Points, in no order, along strands that fork, close into loops and pass close to each other.
(in the rows, 128 means zero)
Two points are linked if the straight distance between their rows is under 203.
J276: [102 125  53 181 157 119 129 137  80 131 160  97 221 137 178 106 160 109
 120  85 121 170 142 119 140  85  40 167 112 119 102  94  94 140 217 108
  85 103  73 140 108 196  96  49 106 168 127 161  82 106 128 219 132 194
  87  96 125  40 102 186 169 163 156]
J434: [126 138 150 124 171 114 146 107  88 111 123 135 154 175 150 118 155 115
 131 155 111 165  86  95 130 114 141 145 106 135 106 155 138 119 161 137
 110 114  87 155 135 156 141 148 128  87 172 115 152 140 138 161 133 188
 134 110 152  93  77 142 114  76 107]
J761: [103 118  50 143 116 107 107 161  95 193 138 110 193 161 142  68 103 171
 177 111 101 135 141 134 107  83  67 132 155 125 138 137 107 142 134 112
 134 134 121 173 128 132 142 113 106 143  94 166 130 138 151 145 140  89
 132  79 120 150 141 125  83 154 160]
J673: [165 162 163 112 155 103 120 145 109 136  64 129 122 103  90 145 139  65
 113 104 107 112 126 138 108 129 140 148  96 121 130 106 115 127  77 148
 148 141 161 136 122 100 112 182 170 104 120 163 102 149 105 134 158 100
 123 129 124 160 149 114 113 106 113]
J424: [ 69 178 130 147  97 120 125 137  98  95 138 129 179 128 170 106 143 122
 143  76 160 163 136  90 120 119  89 145 115 135  89 112 108 136 192 118
 181 126  58 134 115 159 101  65 138 129 162 196  76 143 124 200  93 150
 124  89 113  83  92 171 182 136  94]
J143: [ 88 163 143 110 136 138 138 135 106 137 139 135 161 161 121 110 125 129
 127 153 124 140  77 101 117 122 121 144 126 130 102 143 156 113 136 120
 142 170 107 171 106 180 149 171 172 111 163 110 153 113 132 135 102 148
 162 118 114 128  83 158  91 102 158]
J905: [ 89 116  79 138 170 141 108 111  73 163 167 136 194 154 117  77 148 151
 146 157  87 146 118 142 126  76 132 117 114  95 167 109 100 108 113 131
  96 155 128 186 120 164 122 189 154 159 152 104 131 135 114 174 133 154
 121 109 120 141 107 134  82 149 161]
J848: [ 94 168 156  93  75 146 127 126 126  90 167 124 137 147 140 162 138 162
 102 114 194 142 115 129 134 123 142 134 135 146  82 109 143 123 120  88
 181 141 131 171 112 137 109 131 177 167 165 117 162  77 112 102 105 122
 162 120  84 116 133 162 109  89 109]
J255: [ 86 171 162 123  54 116 143 121 100  89 166 132 167 127 185 169 133 165
 145  85 179 140 148 112 140 141 139 123 125 164  85 113 136 147 154  90
 183 132 138 162 113 124 108  92 183 179 158 190 115  95 100 124  87 114
 174  83  97 130 133 144 111  86 139]
J569: [127  90 116 150 126 104 142 101 122 144 138  69 109 155 138 158 153 130
 156 133 168 140 139  86 123 138 119 120 158 140  97 104  99 109 142 104
 105  81 158  98 114 130 123  93  92 130 102 154 100 175 108 143 130 138
  85 128  71 164 144 141 196 143 115]
J857: [135 148 151 111  71 167 133 167 193 146  93 110 138  86 134  90  66 168
 133 101 159 115 140  84 107 199 162 122 112 139 129 182 173 158  91 112
 174 148  58 100 173 100 157 111 128 126 159 165 154 158 139  87  95 114
 163 139 167 110  84 153  77 135 195]
J371: [111  93 124 104 122 128 138 105 109 159 154 123 131 189 113 160 123 162
 109 166  90 172 100 129 111 142 141  96 108 144 167 134 183 132 156 110
  95 147 137 130 144 143 122 130 152 133 113  78 188 109 161 102 125 128
 166 117  89 143 114 134  81  75 144]
J989: [118 106 104 131 111 162 129 132 106 124 156 129 176 147 162 171 131 137
 116  79 174 158 146 109 119 135 123 161  99 170 135 167 153 139 172  89
 146 119 107 164 135 140 128  86 122 156 148 128 162 105 157 112 115 131
 138 106 140 107  85 170  98  82 204]
J907: [112 145 156  90 119 140 114 137 155  83 126 139  61  95 112 153 117 117
 110 146 140 129 133 172 142 103 140 114 172 112  99 124 132 122 100 143
 126 112 121 184 120 129 135 215 110 118 151  76 196 102  93 102 151 116
 161 129 155 115 133  92 122 120  98]
J164: [151 109 115 115 155 121 138 141 109 148  51 108 156 126 133 155  99  67
 108 142 108 127 142 137 117 137 142 137 120 140 155 149 159 112 110 106
 128 137 113  98 157 132 127 188 120 134 123 116 171 116 143 124 148  96
 118 135 133 164  91 120  60  58 177]
J305: [106 122 103 140 148 172 108 134 135 145  65 155 148 165 110 136 141 121
  94 149 128 146 119 153 145 138 104 112 132 121 148 131 186 103 140 117
 134 161  91 130 199 169 120 169  95 132 136  68 172 128 213 106 146 127
 115 134 137 121 116 148 123 104 187]
J620: [ 75 185 199 113 115 138 143 137 124 122 173 144 163 135 132  77 146 118
 139 128 193 161 109  95 114 112 119 154 120 130  83 131 127 113 130  99
 172 163 133 135  92 127 116 112 200 103 133 130  69 169 100 153 109 141
 100  88  89 127 126 192 132 146 121]
J564: [120 171  92 141  94 180  83 116 178 135  98 155 109 103 104  75 132 152
  99 123 152  87 119 128 142 138 112 138 130 110 110 110 118 132 145 196
 159 163  87 118 129 156 127 110 101 161 156 167  56 140 145 148 124 131
 144 177 160  82 153 101 177 201 134]
J942: [145  73 107 134 140 156  94 144 181 129 111 136 125  96 143 179 164  61
  94  51 175 127 166 182 125 104 144 177 160 117 135  80  62 122  95 172
 146 105 188 124  98  78  88  98 155 115 136 140  89 122 107 151 118  97
  99 156 127 129 153  93 194 171 133]
J440: [104 121  84 144 109  78 136 110  66 175 167 108 144 141 130 137 145 136
 191 170 181 160 156  91 120 107  74 112 149 125 117 102 108 139 141  86
 120 120 148  96 112 160 123  75 139 146  89 136  91 147 123 160 148 137
 100 101  61 155 164 150 187 167 112]
J214: [147 173 160 101  78 105 155 144 190 129  86 104  73 112 117 140 106 160
 128  81 183  88 102 110  81 157 166 138 123 122 101 136 141 133 114 158
 155 113  94  87 106  79  98  95 169  94 148 190  93 177  85  98  92  74
 177 157 114 168 137 105 167 126 101]
J138: [143 140 149 169 132 176 103 117 138 112 101 113 114 128 146  77 114 122
 138 195 115 114 102 130 138 134 139  88 161  84 121 136 131 127 105 104
 103 146  62 147 188 148 170 176  63 135 150  79 173 134 184 129  99 138
 137 130 165  94  85 134  88 136 149]
J603: [131 196 157 117 138 138 138 138 148 107  61 150 108 110 101  86 117  91
 108 104 173 101 123 140 125 121 138 138 124 118 101 101 123 115  87 136
 161 148 130 122 118  97 127 190 137 101 137 135  89 191  96 144 145 104
 137 131 123 134 140 122 115 144  88]
J77: [146 121 123 139 138 117 118 109 110 112  73 110 102 148 133 195 114 104
 102 168 122 130 114 156 142 147 136  94 116 159 153 111 201 154 171 143
 109 106  83  92 190 145  98 128  50 118 133 118 145  92 187 142 142 141
 131 156 151  69 103 107 161 100 114]
J654: [134 142 141 128  94  79 169 129 131 126 146 114 107 137 127 108 114 148
 156 133  95  72 134 138  86 104 143 119 129 126 149 130  75 144 116 152
 131 113 153 159 129 107 139 142 128 127 114 152 115 168  82 117 122 104
 154 124 116 159 127  85 111 127  80]
J368: [136 103 104 170 173 130 110 144  98 124 144  95 147 121 154 118 157  96
 131 128 156 158 116 109 161  90 121 121 160 133  91 135  86  90 132  94
  80  87 103 145 130 136 110 116  55 142 144 124 145 139 130 186 150 210
  83 104 151  95 106 140 140 159  89]
J278: [116 107  94 155 172 103 113 103 124 100 165 108  79 170 149 132 138 140
 123 162 109 142 103 161 149  82 149 134 145 142 111 175 127 103 198 172
  58  64 109 171 121 128 149 114  76  83 143 107 174 129  91 140 188 193
 139  99 156 102  98  74 134 120  35]
J868: [ 89 139 111 138  92  97 110 151  76 115 161  87 196 171 192 138 162 112
 137  69 156 184 141  80 116  99  46 169 116 142 101 100  77 145 209  76
 159 102  83 167 118 180  99  56 119 159 135 160 106 104 131 205  98 168
 115  90 102  64 108 179 171 153 113]
J554: [115  93  34 188 199 157 104 168  84 179 168 112 210 141 138  97 171 108
 162 133  91 179 144 153 168  84  74 143 145 105 127 129 112 110 142  97
  70 133 131 184 115 156  95 142 125 181 111 129 103  89 145 186 178 171
  75  84 141 103 137 155 118 152 193]
J874: [184  82 107 152 153 134  96 162 117  68  97  76 119  85 168 166 113  54
  93 141 111 154 173 128 158  93 149 117 152 149 159 145  98 133 101 100
 101  99 149 108 164 116 104 156  56 156 136  97 168 129 122 182 147 181
  80 112 183  89 104  94 124 113 114]
J949: [ 81 158  82 116  58  79 129 108  70 145 143 133 135 162 151 163 146 132
 148 101 141 143 150 151 127 116  73 127 103 146 123  71 144 169 184 143
 179 136 130 126 142 192  88 105 166 143 143 164  78  95 120 184 110 110
 192 113  76 120 123 119 170 101 106]
J449: [168 109 143 133 184 146 131 143 177 110 173 141  81 107 145 133 145 110
 107 140 107 110 144 167 153  98 149 134 187 138 146 167  85  85 126 146
  94 115 156 138 107 118 139 135 119 120 153  99 154 114  88 142 131 172
  96 152 185 125 134 109 122 152 107]
J651: [183 133 133 125 145 139 137 110 193 146  89 122 122 132  55  82 119 143
 161 122 105  67 103 111 121 173 131 144 119  81 146 130  92 115 106 148
 127 159 170  77  98  89 159 122 148  93  94 123  85 182 142  82 103 114
  83 198 127 181 170 131 112 177 140]
J57: [ 83 118 121 130 123  70 132 123  65 152 201 140 157 131 128 148 143 149
 166 116 120 164 158 122 136 103  84 133 128 156 120  93 125 146 132 104
 132 129 199 156  94  96 128 101 180 158  44 173  93  89  94 111 142  90
 108  80  42 180 167 122 124 103 143]
J661: [200 108 116 132 139  66 140 125 134 162 107  92 106 155 113 154 121 123
 147  84 102  94 105  84 147 168 141 161 130 142 114 155  80  95 148 152
 103  88 118  69  80 104 149  44 136  80 111 167  75 165 118 117 109 141
 117 163 133 163 148 125 163 153 141]
J953: [134 118 117  96 145 155  92 137 151 166  33 112 175 141 143 121 128 123
  99 125 147 113 133 138 115 145 126 134 140 125 139 149 173 109 106 108
 151 166  79 129 161 149 141 170 112 146 123 127 180 120 184 104 118  92
 128 131 135 142 121 135  85  97 201]
J847: [176 126 154  99 134 147 148 138 215  85 110 137  71  89 122 102 100 139
 102 163 135  84 125 113 136 167 215  92 141 117 142 210 169 124  84 160
 116 158  75  80 164  86 177 189 121 145 155  78 180 135 138  70 113 122
 126 180 186  70 125 137  72 108 173]
J699: [ 81  96  37 202 172 152 126 154  68 159 185 116 226 145 139  67 168 123
 164  94 114 184 121 160 178  67  54 143 145  70 139  78  92 122 171 111
  84 121  91 155 109 186  73  76 114 174 128 141  75  98 150 228 169 175
  84  95 119  49 147 166 160 176 145]
J549: [119 120 127 137 116 116 139 104 158 157 141 106 132 106 107 132 129 135
 150 119 170 120 134 112 115 152 132 144 157 119 107 133 103 125 111 119
 145 106 171  63 107  97 136  51 136 111  74 133  81 204 122 109 107 139
  96 125 106 177 150 173 169 169 143]
J824: [153  97  94 129 168 178 107 150 129 127 133 149 149  97 123 123 173  97
 107 128 137  96 139 123 161 116 145 157 141 114 109 165 111  83 109 144
 122 132 124 154  92 143 120 144 120 157 137 139 118 114 153 138 121 157
  56 136 155 104 129 158 117 154 174]
J757: [133 118 134 131 177  91 151  98 133 115 160 128  54 155 110 136 145 147
 122 137  89 121 102 149 142 107 125 124 129 137 137 164 137 110 151 159
  81  91 146 158  95 118 163 126  87  70 116 127 167 123 124  81 164 125
 120 130 142 119 125  69 145 113  61]
J894: [153 143 177  92 106 160 151 166 220 109  73 121  98 105 123  86  67 142
  97 126 108  90 113 124 100 185 182 105 107 123 164 182 154 147 102 161
 160 154  82  90 166  81 152 148 123 114 149 145 152 152 155  84 110  95
 163 165 191 117 104 120  53 117 155]
J853: [171  90 102 120 158  92 138 126 111 172  70 128 142 127  78 160 110  91
 116 120  69 119 144 157 107 127 120 139  95 141 155 109 145 112  95 142
 102 140 157  98 131  96 117 157 163 110  91 134 105 123 135 105 143  74
 122 132 112 179 137 107  84  81 171]
J909: [ 90 136 143 149 100 174 114 135 136  94 173 147 154  92 163 103 162 118
 115 115 217 147 130 110 171 128 106 142 170 143 101 124 110 109 135  83
 167 138 122 135 133 140  94 107  97 124 143 111 126 126 137 156 106 157
  64 119 129  87 126 160 188 171 106]
J55: [171 126 113 135  99  83 154 139 182 142  80  65 143 154 143 145  93 159
 139  94 124  81 106  75 129 176 137 142 114 147 139 161 118 124 159 126
 116 135  70  57  97 101 130  33 100 105 126 186  85 168 161  95 107 126
 123 164 146 165 107 138 156 129 165]
J975: [ 94  99 130 129 135 173  98 133 111 134 173 156 175 129 116 107 172 120
 142 147 129 146 113 133 138 112 115 118 140  99 148 127  88 105  97 110
 134 139 198 190 104 157 146 151 174 144 128  71 138 126 123 117 115 123
 106 106 127 153 130 148  91 151 151]
J231: [156 138 125 125 135 140 107 124 192 135  68 166  92  96  66 106 122 146
 106  91 111  64 141 149 112 167 126 143 108  85 156 102 121 144 114 198
 138 147 161  78 118  84 111 124 135 119  91 148  73 151 124  94 122  76
 126 192 125 158 198  82 145 168 132]
J387: [142 126 172 115 100 154 112 150 163  67 114 129 101 132 129 191  99 140
  92 149 131 124 114 133 122 160 146 116 126 115 168 148 137 144 124 137
 164 109 154 117 169 149 120 120 104 127 151 110 165  89 167 109  82 141
 155 158 160 104 122 128 165 126 115]
J18: [167  80  75 136 147 106 115 135 137 131 107 119 122  80 157 158 152  83
 101  55 142 121 182 162 132 118 125 187 131 155 124 134  83 133 140 159
 149  80 153 131  85  81 107  80 131 138 105 187  75 111  96 154 139  99
  91 126 126 110 143 101 148 125 130]
J972: [131 143 139 120 102 130 117 134 125 111  85 133 125  99 139 133  91  98
  93 141 133 120 147 149 128 113 148 116 122 163 157 121 124 134 108 106
 139 124 115 103 175 122 121 185 100 153 130 121 166 134 112 152 147 115
 168 108 140 131 100 103  85  78 144]
J890: [ 99 151  92 140 113 100 136 120  83 118 144 148 122 140 140 122 145 148
 150 110  79 113 129 154 141 122  94 110 117 145 148  85 125 168 180 168
 142 129 127 150 119 177 125 114 104 125 130 183  59  82 130 168 122 112
 142 120 124 110 132  82 187 103  93]
J324: [118 137 156 153 174 131 126 135 101 122  99 105 142 128 181 102 115 115
 136 182 137 144 100  90 164 151 156  90 148 143 129 168 184 119 122  68
 110 152  60 120 173 146 140 194  59 144 141 107 187 128 179 147 147 133
 111 123 152 106  77 169  76  97 160]
J866: [129 135 129 125 184 108 125 114 134  97 127 120  82 172 123 146 110 134
 101 167 113 132  93 131 150 115 159 127 148 158 117 172 182 120 160 111
  88 110  93 113 135  90 178 148  74  64 111  99 212 105 149  77 173 109
 128 119 126 115  97  80 111  78  89]
J428: [ 83 119  70 155  74  87 109 118  75 158 176 116 151 145 138 173 149 114
 171 138 138 165 169 148 123  99  80 114 131 117 121  70 109 147 142  91
 140 109 162 133 124 193  85 113 145 158 107 109  84 110 144 182 143 118
 142 109  79 123 144 131 176 154 126]
J827: [118 136 129 117 141 117 165 136 141 128 130 168 102 117  89 127 132 159
 109 149 117 130 115 148 138 161 110 107 130 107 119 111 183 146 110 126
 126 141 134 117 129 140 124 154 120 125 115  87 161 101 172  62 140  95
 142 140  97 140 143 115 157 135 106]
J993: [170 139 106 159 165 109 130 124 145 175 116 108 151 163  78  63 125 148
 156 128  96 104  68  79 135 177 146 124 115 102 149 182 118  86 132 131
 107 146 133  70 120  91 169  84 136  98  93 137  95 194 156 117 143 141
  81 153 138 152 143 143  96 148 158]
J416: [165  55 146 121 128 138 105 118 137 140 114 106 100 121 148 223 145  66
 127  90 153 163 164 149 118 127 143 151 146 126 145  65  68 125  77 144
 134  88 226  91 134 102  81 102 172 112 104 123 108 135  91 147 115 112
  96 152 117 185 159 117 167 158 117]
J612: [167  96 166 115 134 138 122 126 151  95 114 123  98 112 141 195 135 113
 119 121 142 113 126 118 140 179 150 155 141 129 144 129 100 124 109 137
 133  99 162  91 111 108 120 105 122 101 126 127 132 105 156 117 105 126
  93 151 149 119 129 138 179 131 139]
J727: [178 148 176  98  98  89 135 150 173  98 106 109  40  99 156 166 112 111
 124  89 137  99 108 104  77 148 152 140 120 110 111 143 123 164 105 166
 127  91 137 110 119  82 130  98 150  72 132 167 108 161  77 102  99 100
 174 156 162 159 127  65 181 142  54]
J996: [106 124 117 158 119 189 116 142 169 122 136 146 182 149 134  62 140 167
 129 116 135 116 102 102 144 155 126 130 134 110 125 149 137 115 136 104
 123 160  72 132 151 143 138  83  99 125 137 127 112 168 188 110 117 146
  84 131 154 101 120 191 127 199 181]
J264: [ 64 152  75 142  97 126 143 108 108 140 176 107 142 162 131  97 137 166
 166 144 128 144  95  94 127 103  75 133 103 127 129 106 113 147 159 117
 143 161  70 115 153 205 137  82 140 119 122 123  73 129 147 180 116 144
 163 111  91 118  96 173 167 136 124]
J46: [115 127 119 121 120  99 147 105 104 169 133 132 145 170  99 133 121 203
 139 166 108 131  70 121 127 138  89 106 130 117 124 103 173 141 144 109
 104 150 105 138 127 181 130 133 126 134 126  92 130 105 175  79 116 102
 183 135  81 165 136 143 145 124 140]
J10: [145 108 168 100  89 125 164  71 110  85 185 123 127 161 143 190 125 177
 126 117 136 158 146 106 115 137 179 118  90 176 132 141 140 145 158 109
 133 101 189 162 132 109 142  95 167 151 157 135 165 111  76  97 101 148
 167 106 121 115 120 129 121  59  97]
J744: [131 159 121 126 117 121 109 133 120 134 126 160 108  95 106 105 121 134
 131 135  55  84 121 171 152 115 108 123 102 132 145 116 133 150 150 179
 135 126 138 160 120 174 130 179 104 130 136 142  98  66 146 147 146 133
 153 148 163 103 118  57 145 130 116]
J562: [116 169 160 148 136 157 135 140 128  95 123 125 169  94 145  73 144  82
 126 106 198 145 137  86 135 141 114 137 137 137 103 141  95 101 118 103
 162 142  93 117  97 111 137 115 119 128 127 161  79 190 124 165 127 163
  63 117 109 104 131 164 137 161 120]
J263: [185 123 132 145 154 124 132 130 139  95 110 146  29 121 140 151 121 150
 111 193  97 103 105 149 159 127 178 111 113 150  97 178 198 137 175 194
  73  87  86 119 171 122 153 149  48 111 175 108 156 101 158 106 164 155
 151 180 201  88 117  97 161 126  86]
J468: [ 98 144 147 107 143 155 131 116 132 134 115 196 104  75  81  96 152 133
 114  84 138 127 166 179 106 127 117 129 115  84 143  86 126 157  69 164
 169 152 197  99 122  92 120 128 140 110  97 133  68 136 113  91 122  66
 120 157 132 167 213 103 160 166  84]
J810: [143 123 158 113 135  74 153 115  35 152 156 164 135 148 100 175 142 140
 143 133  72 148 143 115 130 151  90 108  92 145 142  76 162 152 117 138
 124 123 200 133 120 122 117 130 161 126  72 154 103  90 116  94 143  90
 127 101  60 171 167 109 123  91  90]
J891: [102 161 149 118 119 111 155 130 108 164 150 121 150 155  91  81 128 125
 152 150 165 154 120  91  84 108 130 126 116 118 130 134 110 103 110  96
 142 159 140 130 114 111 153 135 183 118 123 129 116 186  95 138 141 130
 128  83  69 175 133 142  98 121 101]
J804: [ 99 172 130 150  96 183 123 126 164 125 141 163 134  97 118  50 129 170
 134 143 144 104 100 105 157 175 112 131 114 117 122 151 146 125 137 141
 171 166  57 111 130 163 148  99 118 145 150 148  72 128 161 103  88 135
 126 153 132 100 140 179 149 184 162]
J680: [166 138 118 134 146 154 130 141 129 131 127 142 139  81 120  77 119 124
 124 154  85  81 131 131 151 144 145 111 113 123 139 150 111 120 120 157
 115 143 128 147 120 142 154 185 121 163 155 123 100 101 136 150 128 146
 111 145 161 118 142 121  85 134 167]
J129: [172 126 139 147 136 157 128 145 180 100 111 136  41  97 140 113 107 155
  98 172 135  92 120  98 153 138 195 120 154 128  94 205 177 112 121 170
 105 134  41 128 159 111 170 174  62 138 179  90 168 113 144 106 143 142
 120 165 197  54 125 123 123 141 132]
J730: [ 88 121 127 114 118 163 117 133 194 137 143 125 122 100 107  69  99 136
 118  82 191 112 137 150  96 119 127 159 175 120 108 113  65 122  98 139
 162 143 145 102  81  85 138  50 145 107 105 146  88 178  94 110 101  92
 120 132 117 165 171 142 141 182 129]
J818: [108 184 159  94 113 115 158 114 106  98 168 142 123 149 115 150 137 141
 136 152 137 145  96 131 131 133 109 141 113 136  89  95 148 132 145 126
 125 167 143 162  79 177 118 183 195 148 163 115 154  60 103 122 116 126
 160  98  98 128 121 159 121  75 106]
J22: [ 81 142 122 151  97 143 126 119  92 140 155 152 163 148 124  84 132 161
 158 103 142 135 113 117 129 126  72 138 126 111 123  92 110 138 173 124
 160 127  73 118 111 179 101  60 127 111 129 161  45 161 149 183 109 140
 130 131 117 110 139 158 186 188 126]
J88: [114 110  98 168 105 150 101 161 129 134 169 122 111  89 186 104 140 100
 129 153 182 124 143 114 162 100 108 124 178 127 109 126  91 119 135  71
 104  96 103 131 127 150 113 104  54 141 117  93 137 114 138 173 140 161
 106 108 136  89 116 136 173 200  78]
J958: [164 117 134 156 164 100 110  95 121 127 103 130  68 158 109 166 116 126
 140 172  57 120 109 161 150 130 155 100 105 136 159 133 190 123 176 201
  70 108  82 102 176 160 133 129  67  77 152 106 158  87 168 131 138 171
 163 185 174 116 113  82 157 112  94]
J398: [117 122 140 133 121 155 110 121 140 106 188 154  80 103 126 116 155 114
 123 147 142 131 145 172 159  71 126 133 182 140 104 131  83 108 117 146
 111 120 152 176 105 132 143 182  94 120 136  82 170  97  76 159 146 138
 122 119 144 106 114  94 131 166  68]
J466: [182 122 183  83 130  96 166 119 116 119 132 117 112 111 119 209 115 123
 122 121 117 140 142 111  92 157 146 125 100 131 126 123 146 131  81 134
 110  89 182 108  85  77 135 140 218 120 112 127 168 119  78  53 154  93
 156 125 106 170 149 143  95  78 121]
J200: [129 113 120 167 117 177  97 119 131 142  88 112 181 156 131  68 113 159
 171 136 106 108 121 122 116 126 121 104 148  94 137 123 126 130 104  84
 123 156  91 141 168 165 126 149  75 156 133 110 132 162 183 148 135 145
 123 109 150 133 118 162  71 163 193]
J206: [ 97 130 129 120 116 166 143 151 147 137 137 183 130 100  89  84 101 141
 124 141 127 104 135 127 116 164 103 119 113  98 136 128 153 151  87 107
 178 163 157 126 128 123 153 155 140 139  89 102 142 116 151  75 124 101
 127 144 130 154 162 119  97 157 144]
J307: [103 138 139  87 116 187 112 136 194 141 110 191 119  69 102  96  96 128
 112  90 212 106 167 166  88 135 128 148 141  92 115 101 118 139  80 137
 213 145 170 106 124  83 138 112 161 111  95 129  85 145  94  98  87  69
 119 158 121 162 194 147 166 183 120]
J916: [122  82  59 171 153 143  96 126 101 174 176 116 198 150 124  75 130 133
 160 122 103 144 121 130 133  89 102 135 150 100 136 126  73 115 152 129
 105 127 137 176 105 151 123 111 130 154 103 143 120 144 135 166 140 166
 107  87 126 116 146 123 121 160 172]
J339: [ 91 130 134 139 116 121 145  82 116  81 213 146 126 125 171 138 141 161
 112 123 158 155 141  97 142 137 139 125 129 203 119 134 119 130 164  93
 142 106 137 165  99 100 132  91 154 145 142 170 114 121  70 142  99 125
 129  84 128 105 131 138 139  82 105]
J204: [139 121 147  83 129 175 135 139 122 164 144 183 162 129 112 101 130 145
 168 151 100 133 131 125 109 146 107 119 119  80 149 131 142 140  77 109
 152 157 165 163 126 134 162 153 170 135 133  55 169 127 161  94 103 136
 132 127 129 164 147 158  66 151 188]
J83: [135  89  83 126 140 143 119 133 122 138 148 114 133 125 140 163 143 135
 109 122 154 102 152 133 145 106 139 146 143 160 117 138 144 123 120 122
 118 119 115 158 122 139 137 133 100 157 133 107 156  93 129  83 153 147
  94 115 141 119 133 137  93 104 189]
J29: [116 114 146 126  83 138 152 125 153 103 127 148  94 100 111 123 103 146
 112 115 110 115 153 148  82 126 151 126 113 134 146 110 111 157 104 168
 133 133 135 129 121 130 116 158 163 128 153 143  97 155  68 141 111 130
 189 151 159 138 129 101 132 137 117]
J185: [183 137 189  89 134  93 149 128 115 106  79 147 104 119 119 214 137  66
 108 122 106 140 130 142 125 139 162 131  85 149 139 106 166 139  98 137
 117 119 191 126 142 107 109 176 195 116 129 133 161 117  95 111 136 110
 145 128 108 155 126 112 104  47 104]
J689: [132 143 120 103  87 132 111 129 155 117  78 118 145 120 164 100  79 122
 114  96 108  98 157 160  83 117 135 121 115 125 151 107 100 159 115 171
 151 127  95 141 183 135 118 166 110 134 167 156 128 160 131 162 100 128
 191 140 173 115 101  95  98 129 135]
J124: [139 163 129 120  91  70 154 122 164 132  56  90 108 151 113 116  81 155
 158 107 123  75 116 115  92 142 143 130 117 134 133 129 120 145 137 149
 133 131 102  54 122  96 103  86 133 109 113 209  77 184 110 125 111  86
 160 133 108 184 139 119 148 120 128]
J585: [101 128 136 134 180 111 155 115 116 127 122 110 121 148 157 116 108 141
 115 204  97 124 122 109 147 129 169  88 126 161 154 173 207 121 136  89
  90 152  69 108 159  95 166 187  87 130 125 103 203 124 134 110 179 112
 141 113 114 115  94 113  74  47 115]
J275: [173 113 116 154 190 114 113 110 103 117 140  85 112 167 142 143 137 103
 130 153 103 140 106 110 170  93 167 124 147 148  98 157 119 102 156 121
  63  74 105 144 136 127 139 136  78 115 143 113 178 135 115 164 182 209
 120 113 150  95  91 112 116 102  98]
J533: [140 111 163 108 157 108 141 116 100 127 104 119 115 149 108 164 114  99
 102 190  68 174 137 125 133 153 149  82  91 105 156 133 188 143  91  84
  99 148 179 137 172 134 105 185 137 136 116  60 214 106 145  87 146 123
 144 136  97 157 124 106  81  97 122]
J270: [117 152 152 108 134 121 119 113 104  93  93 142  97 109 115 172 110 110
 100 151 104 116 167 158 124  92 150  99 129 152 146 101 147 132 115 155
 118 117 135 165 173 134 131 220 108 150 151 109 174 120  87 137 173 135
 179 146 164 132 112  87 111  62  87]
J671: [ 74 170  97 120 123 100  99 146 105 180 107 119 178 145  96  42 111 151
 182 118 156 115 123 141 122  99  69 134 143  98 119 112 134 135 101  98
 179 154 153 151 120 100 155 137 126 106  70 149 127 173 152 106 148  58
 113  95  95 176 164 120  95 165 141]
J337: [150 121 152 100 143 148 114 134 130 127 104 133 100 133 134 159 116 111
 102 177 105 167 124 150  99 124 167  89 126  90 134 157 141 134  90 105
 103 135 146 152 199 121 155 196 136 151 136  12 227 131 142  84 131 157
 156 138 149 132  81 124  78 114 128]
J382: [169  86  74 150 163  76 142 110 122 200 155  94 145 164  89 105 145 157
 175 114  79  93  96  79 136 142 135 133 104 129 128 166 119  96 160 164
  75 128 101  73 100  96 157  74 153 119  95 162  63 168 118 108 147 131
  94 148 106 162 153 137 130 134 178]
J258: [142  77 195  80  95 160 124 127 167  90 113 121 106  96 143 217 148  84
 104 100 178 168 141 128 117 162 156 145 127 127 152 126 107 111  96 119
 154 112 204  79 120 113 106  99 193 117 132 114 158 121 120 134 117 126
 118 167 119 153 129 133 162 115 125]
J560: [151  95 144 130 138 159  97 154 165  84 122 132  79  65 120 155 113  58
  94 164  84 127 148 181 161 106 166 120 156 133 174 148  86 123  97 134
 104 107 162 119 160 112 141 161  80 119 159  57 176  98 108 153 136 169
 106 141 200  99  89  96 127 130 120]
J863: [137 110 158 118 122 164 109 118 140 110  85 139 145 161 157 180 130 118
 107 159 124 137 116 139 137 153 149 113 121 140 156 131 179 127 147 121
 134 146  83 125 186 155 105 148  86 140 167  99 186  90 204 129  92 154
 116 139 140  79  78 149 145  97 142]
J628: [ 97 121 111 114 114  96 138  95  99 125 193 131 107 134 151 156 148 173
 134  83 121 127 178 135 122 114 135 124 132 176  99 109 118 146 163 127
 126  88 167 144  85  88 139  83 157 149  99 174  91  91  86 106 137  99
 128  99  95 139 164 102 141 113 105]
J808: [142 130 194  91 116  75 189 144 132 140 160 139  94 105 100 149 108 125
 130 104 109 128 129 127  87 150 123 128 104 113 125  96 113 153  97 113
 120 124 222 111  80  75 119  97 232 104  84 136 136 110  54  75 128  73
 172 104  78 182 141 127 101 108  83]
J825: [126 167 180 106 111  56 170 110  79 146 143 157 112 116  90 171 141 111
 142 117  76 162 150 157  74 110  95 123  66 127 112  52 153 138 122 147
 109 144 218 122  74 109  84 113 216 114  85 152 129  97  60  89 114  83
 162 116  52 174 175 126 129  97  81]

A fork is a point with three links, a tip a point with one. Leave the first point through the second and follow the links. Name the first fork or tip that comes.
J890; J949 -> J727
J214; J124 -> J989
J337; J533 -> J916
J278; J757 -> J564
J564; J804 -> J275

A piece is two or more points that can be reached from each other along the links. Count, over all rows, the pieces, the separate loops (a circle has one, a figure eight two, a Y none), the forks (points with three links) and the tips (points with one).
pieces -> 3
loops -> 0
forks -> 7
tips -> 13
